Each row is a point on a tangle of strands that fork, close into loops and nearly touch. The rows are in no order.
Two points are linked if the straight distance between their rows is under 48.4. Some points are linked to none.
Z743: [-12  18   5  -2 -20 -21  -8  -2   6  14 -27  26  -1   6  15  -9  -1   9
 -21  -4 -16   0  -8   4 -26  -2]
Z494: [  3  -4   4  14 -11   7   1  10 -24  -3   4  -3   5  -8 -18  13   2  35
  13   6  17  11   0 -16  16  -9]
Z752: [  7   4   1   9  -7  -7  -9   0 -19   4  14   6  -3  -9  -9   3   9  32
   6  -4  22   0  14 -29   2 -13]
Z103: [ 11 -11 -11  -3  12 -17  -7  -6  20  17  21  -9  -8   0 -10 -11  10   5
  13  -8   3   4  29   0   3  -6]
Z634: [ -9   4  -3  -6 -15  -5  -4   9 -10   0  -5   4   5  21   4   2  -2  31
   3 -12 -11  13  -5  -5  -7  19]
Z489: [-15   7 -25  14  12  30  -9   6 -13 -13  29 -11  -6  -4  -5  -7  -3 -13
  -9  -2  -8 -12 -21  10  13   3]
Z168: [ 18 -15  -4  -4  16   0   2   0   8  -6  43 -17  -8  -7  -8  -1   4 -15
  25  -6   4  -5  20   1  25  -5]
Z351: [ -3  10   1  12  -1   2   0   8  -7   0 -26   6   6   6 -23   4  -4  -3
  -2  17   1  17 -13  -6  10   5]
Z685: [ -4  -7 -14 -18  -2 -23  14  -2  11   4 -18 -10   7  24  -1   7   9  -7
  14   6  -3  22   6  31  -3  21]
Z749: [ -4 -13   5  -6  -9  27   7   9 -18 -19  10 -15   4  17  10  14  -9  13
  13  -4  -6   3 -11  -5  20  14]
Z814: [  1  12  -6   8  18   5  -7  -7   7   5  33   1  -9 -26 -23 -14  12 -17
   6   5  12  -2  15  -8   5 -18]
Z64: [-13  -9 -12 -17  -3 -18   1 -14  12  -3 -27   4 -11   3  25  -3  11   3
   4   4   2  15   8  21 -26   3]
Z880: [ -3  -6  18 -11  -6   1   8  -7   3  -6 -35  11   9   7  29   9 -11  -9
  -1  -2  -7   2  -9  -1 -11  13]
Z247: [  2   5  -8   6  19  13   6 -10   4  -1  41 -18  -5 -17 -33 -10  14 -23
  14  23  12   8  16   9   8  -7]
Z829: [ -2 -14   6   7  -7   5  17  21  -8   6 -17 -14   2   2 -27  18  -8  11
  15  31  22  16   5   4  19   4]
Z416: [-21  17 -14   1   1   0  -8   3   4   5  -4   7  -1   1 -11 -15  11   0
   1   9   2  16   1  11 -18   1]
Z780: [-13  -5   1   5  -6  29  -1   5 -14 -17  -5  -6   5   9  14   9  -7   7
  -2   0 -10  -2 -21  -7   2  11]
Z50: [ 33 -21   4 -21  12   2   8  -2   0 -12  31 -18   3   5  20   7   1  -3
  12 -21   2 -23  10  -9  18   1]
Z456: [  5 -20  11 -11 -19  -7  18   4  -4 -10 -27  -5  13  31   2  19 -14  26
  16  -3  -6  16  -9 -12  10  26]
Z123: [-26   0 -10  -5  -5  23  -4  11  -6 -14 -11 -11  -1  17   6   1  -7   3
  12   6 -13  17 -17  15  -2  16]
Z536: [ -8  13   6  13  -6  -2  -1   6  -3   0 -40  18   4  -1 -16   5  -9  -9
 -11  18   3  11 -11  -5  -6  -1]
Z834: [ 13 -15   6  -7  -4  25   6   6 -20 -13  26 -15   8  12   5  10 -10  15
   9 -14   2 -13 -18 -15  26   4]
Z409: [  8  -2  -4  16  10  38   4   3 -29 -16  19 -10  10  15   1   4 -22  -4
 -15  -9 -11 -21 -41  -9  26   1]
Z160: [-12   2  -1 -10  -4 -11  -3 -15  13  -1 -25  12  -7  -8  36  -2   5 -12
 -14  -5  -6   0  -1  22 -24  -2]
Z676: [-26   6 -14  -1   0  17 -13   9  -7 -10   3  -4  -8   1   7 -11   6  11
  -1   5  -2   4 -10  13 -16   5]
Z865: [ 29 -18  11 -21   3 -15  12 -10   5  -4  16  -5   5   2  25  10   0  -7
  10 -19   2 -13  12   2   5   4]
Z816: [ -9  -7 -10   1   7  16 -13  11  -1  -9  28 -20  -9   1  -5  -8   0   8
  13  -3   1  -2   2   6   9   6]
Z603: [-24  27   0   1   0   6  -6   2   9   6 -13  13   1  -7  -1 -17  -2 -31
 -14  12 -13   3 -15  24 -14  -5]
Z488: [  1  23  13  22  -6 -16   0   1   3  15 -41  27  -1 -13 -24   2  -9 -28
 -25  16   3   1  -9  -8  -8  -9]
Z90: [-16  20  -5  -1 -14 -35  -4  -1   9  20 -34  19   0  10  -4  -8   0   6
 -17   4 -10  14  -4  11 -27  -2]
Z132: [ -7  -3  -9  -3   4 -10 -21  -6  11  12   7   2 -16  -5   7 -21  13  25
   2  -7   2   2  23 -10 -22  -6]
Z118: [-16  20  17  12 -18 -12  -9   5   8   8 -27  24   7   1   3 -10 -11  -4
 -19  -6 -21  -3 -18   1 -19   2]
Z624: [  5 -21   5 -19 -10 -20  19   1   3  -4 -32  -1   7  33  18  18  -7   8
  14  -3 -12  19  -3   4   0  24]
Z591: [ 20   1   8  -6  -9 -31  -1  -6  13  24  14  13   2  -1   1  -9   4   7
 -14 -24  -6 -21  17 -11  -7  -5]
Z271: [ 19  -2  -5  -3   7 -31  -5 -12  10  19  19   5  -7  -6  -6  -6  12   2
   0 -10   2  -7  28 -12   4 -12]
Z760: [  3   7  10  17   6   6  16  12  -4  -2 -23   3   7  -8 -43  12  -8 -53
 -11  29  22   1 -10   0  16  15]
Z918: [  1 -13 -14  -4  13   3 -12   1  17   4  27 -20  -8   0  -2 -18   6  15
  22 -10  -5   3  20   0   3  -1]
Z162: [ -3  -7 -12  -8   6  -8 -12 -11  14   3   0   2 -12  -7  18 -13   6  13
   3  -9  -1  -6  16   3 -25  -2]
Z450: [ 10  -1   6   5   8   3  16  -9  -5  -2  15  -2  -8 -38 -13   7   9  -4
  10  23  30   4  15  -1   7 -30]
Z420: [ -3  -5  -2  -1 -17 -28   2 -10  -7   7 -29   7  -7  -7   8   9  10  26
  -5   9  23  17  12 -14 -21 -18]
Z579: [ 11 -10   2  -6   3  34  16  -1 -27 -24  20 -17  16  18   9   6 -18   8
  -7 -12  -5 -27 -30 -12  30  -2]
Z629: [ 15   4   7  -5  -4  -9  -6   0  -4   7  19   6   9  -1   7  -2   1   8
  -6 -22  -3 -21   5 -20   0  -2]
Z547: [-23  38   1  11   3   9  -7   1  10  11  -8  15   6  -8 -25 -15   1 -31
 -20  20 -14  11 -16  24 -12  -6]
Z22: [ 16 -10   6 -15   8  -8   3 -12  13  -8   6  -4   3  -3  32   7   2 -15
   3 -19  -6 -12   8  16   1   1]
Z96: [ -4   3 -15  19   9  34  -6   8 -26  -8  32 -11   6   6  -4  -1 -11  -3
 -16  -7 -12 -13 -31   0  21  -1]
Z952: [ 25 -13  18  -2 -12 -12  14  -1 -16   4   4  -7   9  -3  -6  20  -6  12
  12   4  19   1   5 -24  27  -9]
Z977: [  3  22   9  28  -1  -7   5  17  -2  12 -35  20   4  -8 -42   3  -8 -31
 -25  23  10  -2 -11 -15   3  -4]
Z9: [  7  -9  -9  -7  25   7   7  -4  16   1  41 -29  -3 -10 -26  -3  12 -18
  27  14   3   3  20  17  16  -2]
Z715: [ -7  11  20  10 -18  -4  -2  11   8   1 -40  19   7  18   1  -2 -21  -6
 -15  -6 -27  -5 -27  -5 -12  23]
Z285: [ 17  -9  13  -3  -7  11   5  -1 -19  -4  22  -4   7   1  -6  16  -7  10
  13  -7   9  -6  -8 -18  26   0]
Z55: [ 27 -28   9 -16   4 -19   8 -24   8   3  17  -2  -8 -12  21  12   8  -4
  13 -13  20  -9  25  -8   8 -10]
Z590: [  1   4  -3   5  -1  13 -14  11  -8  -6  19  -4  -1  -2   1  -1   1  13
  -1 -10  -2  -9  -2 -14   3   0]
Z823: [-17  24  -8   3  -3 -17  -6   6   4  10 -23  18   1   1 -13  -7   9  11
  -9   8   4  20   1   7 -20  -6]
Z741: [ -3  -5  -3   8   6  -1 -12  -4  -5   1  15  -1 -11 -16  -8 -12  12  32
   5  -5  14   2  18 -21 -10 -17]
Z81: [  0  -5  16 -10   1   5  15 -10   9 -12 -26   2  15   7  46   4 -10 -13
 -15 -12 -18 -19 -10  12  -7   9]
Z236: [-23  11 -22  14  12  33 -15   7  -8 -11  16  -2  -5  -7  -9 -19   1 -16
 -16   5  -9  -6 -21  18  -1  -3]
Z425: [  6   4  12  -8  -8  -5  -2  -6  -4  -2  -9  12   6  -1  16   5  -6   4
  -6 -10  -3  -6  -6  -7  -3   0]
Z105: [ 30 -20   3 -11  11   4   2   1   0  -4  42 -15  -2  -3   4   9  -1  -6
  21 -14   5 -15  18 -14  24  -6]
Z63: [  5 -24  -3 -21  -9 -18  13   0   9  -5  -6 -12   1  27  28  10   3   8
  11 -19 -12   3  10  11  -5  26]
Z790: [ -1 -15   5   7 -11   7  18  18 -19   2 -11 -10  -2  -4 -19  21  -1  42
  16  26  21  14   3  -5  12  -1]
Z427: [-10  34   1  15  13   6   5   1   4  16  -5   7  11 -11 -35  -9   4 -36
 -17  28   0  11  -4   8  -3 -11]
Z149: [ -5  -1   1  11  -5   8   1  17  -7  -1 -14  -6   5  11 -27   7  -7   2
  14  22   6  14 -14  -2  16  12]
Z273: [ -6  30   5  25   4  13   5   6   0  12 -22  12   8  -9 -42  -5  -1 -38
 -22  31   7   6  -9  -1   1  -7]
Z874: [ -2 -19 -10 -17   6 -15  -3 -19  15   1  -5  -3 -19  -5  24  -4  14   5
  12  -1   8   4  22  13 -17  -2]
Z653: [ 23 -16   3 -10   5 -24  -5 -25  16  16  13   5 -17  -9  12   3  13  -5
   2 -13   5 -11  30  -6  -4 -16]
Z960: [  6   5  -6   8  18   3 -17  -5  12  10  27   2 -12 -22  -1 -21   7  -6
  -2  -6   2 -12  20  -9  -1 -15]
Z260: [  3  -2  -1 -12 -10 -18  -4   4   5   2   0   2   4  19  17  -3   0  31
  -5 -22 -10 -10   6  -2 -11  16]
Z389: [  0  -4   2  11   8   4   2  -6  -8  -5  10   4 -13 -38  -3  -1   6  14
   7   8  24   6  17 -15  -4 -28]
Z982: [ -7   9  12   8   4  30  -4  -4  -3 -11 -15   8   0 -14  19   2 -12 -36
 -13   4 -12 -10 -22   5   3  -4]
Z178: [ -2   1  -4  -6 -14 -10   4  12  -3  -6  -6  -7   3  28  -8  14  -3  23
  13  -6  -8  14  -8  -3  11  22]
Z97: [-28  22 -15  16   3  27 -20   8  -7  -3  14   1  -7  -6 -13 -19   7   0
 -17   2  -3   0 -16   6 -13  -6]
Z974: [  4  -7   0  -8   6  -1   9 -11  13 -18 -11  -5  10   2  45   4   1 -12
 -10  -9 -19 -16  -1  22  -8   5]
Z821: [ 12 -17 -11 -16   2 -16  -5   4  21   5   9  -9   1  20  19  -2   1   9
   3 -26 -15  -9  20  11  -9  14]
Z523: [-12  17   9  -2   1  -6  -6 -11  10   6 -23  23  -5 -21  16  -7  -1 -24
 -17   2  -3   1  -8  15 -23 -12]

A fork is a point with three links, a tip a point with one. Leave the first point through the second and follow the links. Name the first fork or tip that comes.
Z351 / Z149 => Z741
Z865 / Z50 => Z960
Z409 / Z96 => Z676
Z425 / Z880 => Z865

A tip is a point with one link. Name the tips that can be reached along the links from each point below, in the order of the rows.
Z823 => Z952, Z715
Z547 => Z450
Z816 => Z960

Name the points in between on the shortest way along the links from the first point to the second, in order.
Z409 / Z715 => Z96, Z489, Z236, Z97, Z676, Z416, Z823, Z90, Z743, Z118
Z168 / Z653 => Z105, Z50, Z865, Z55
Z752 / Z273 => Z494, Z790, Z829, Z149, Z351, Z536, Z488, Z977
Z103 / Z22 => Z271, Z653, Z55, Z865
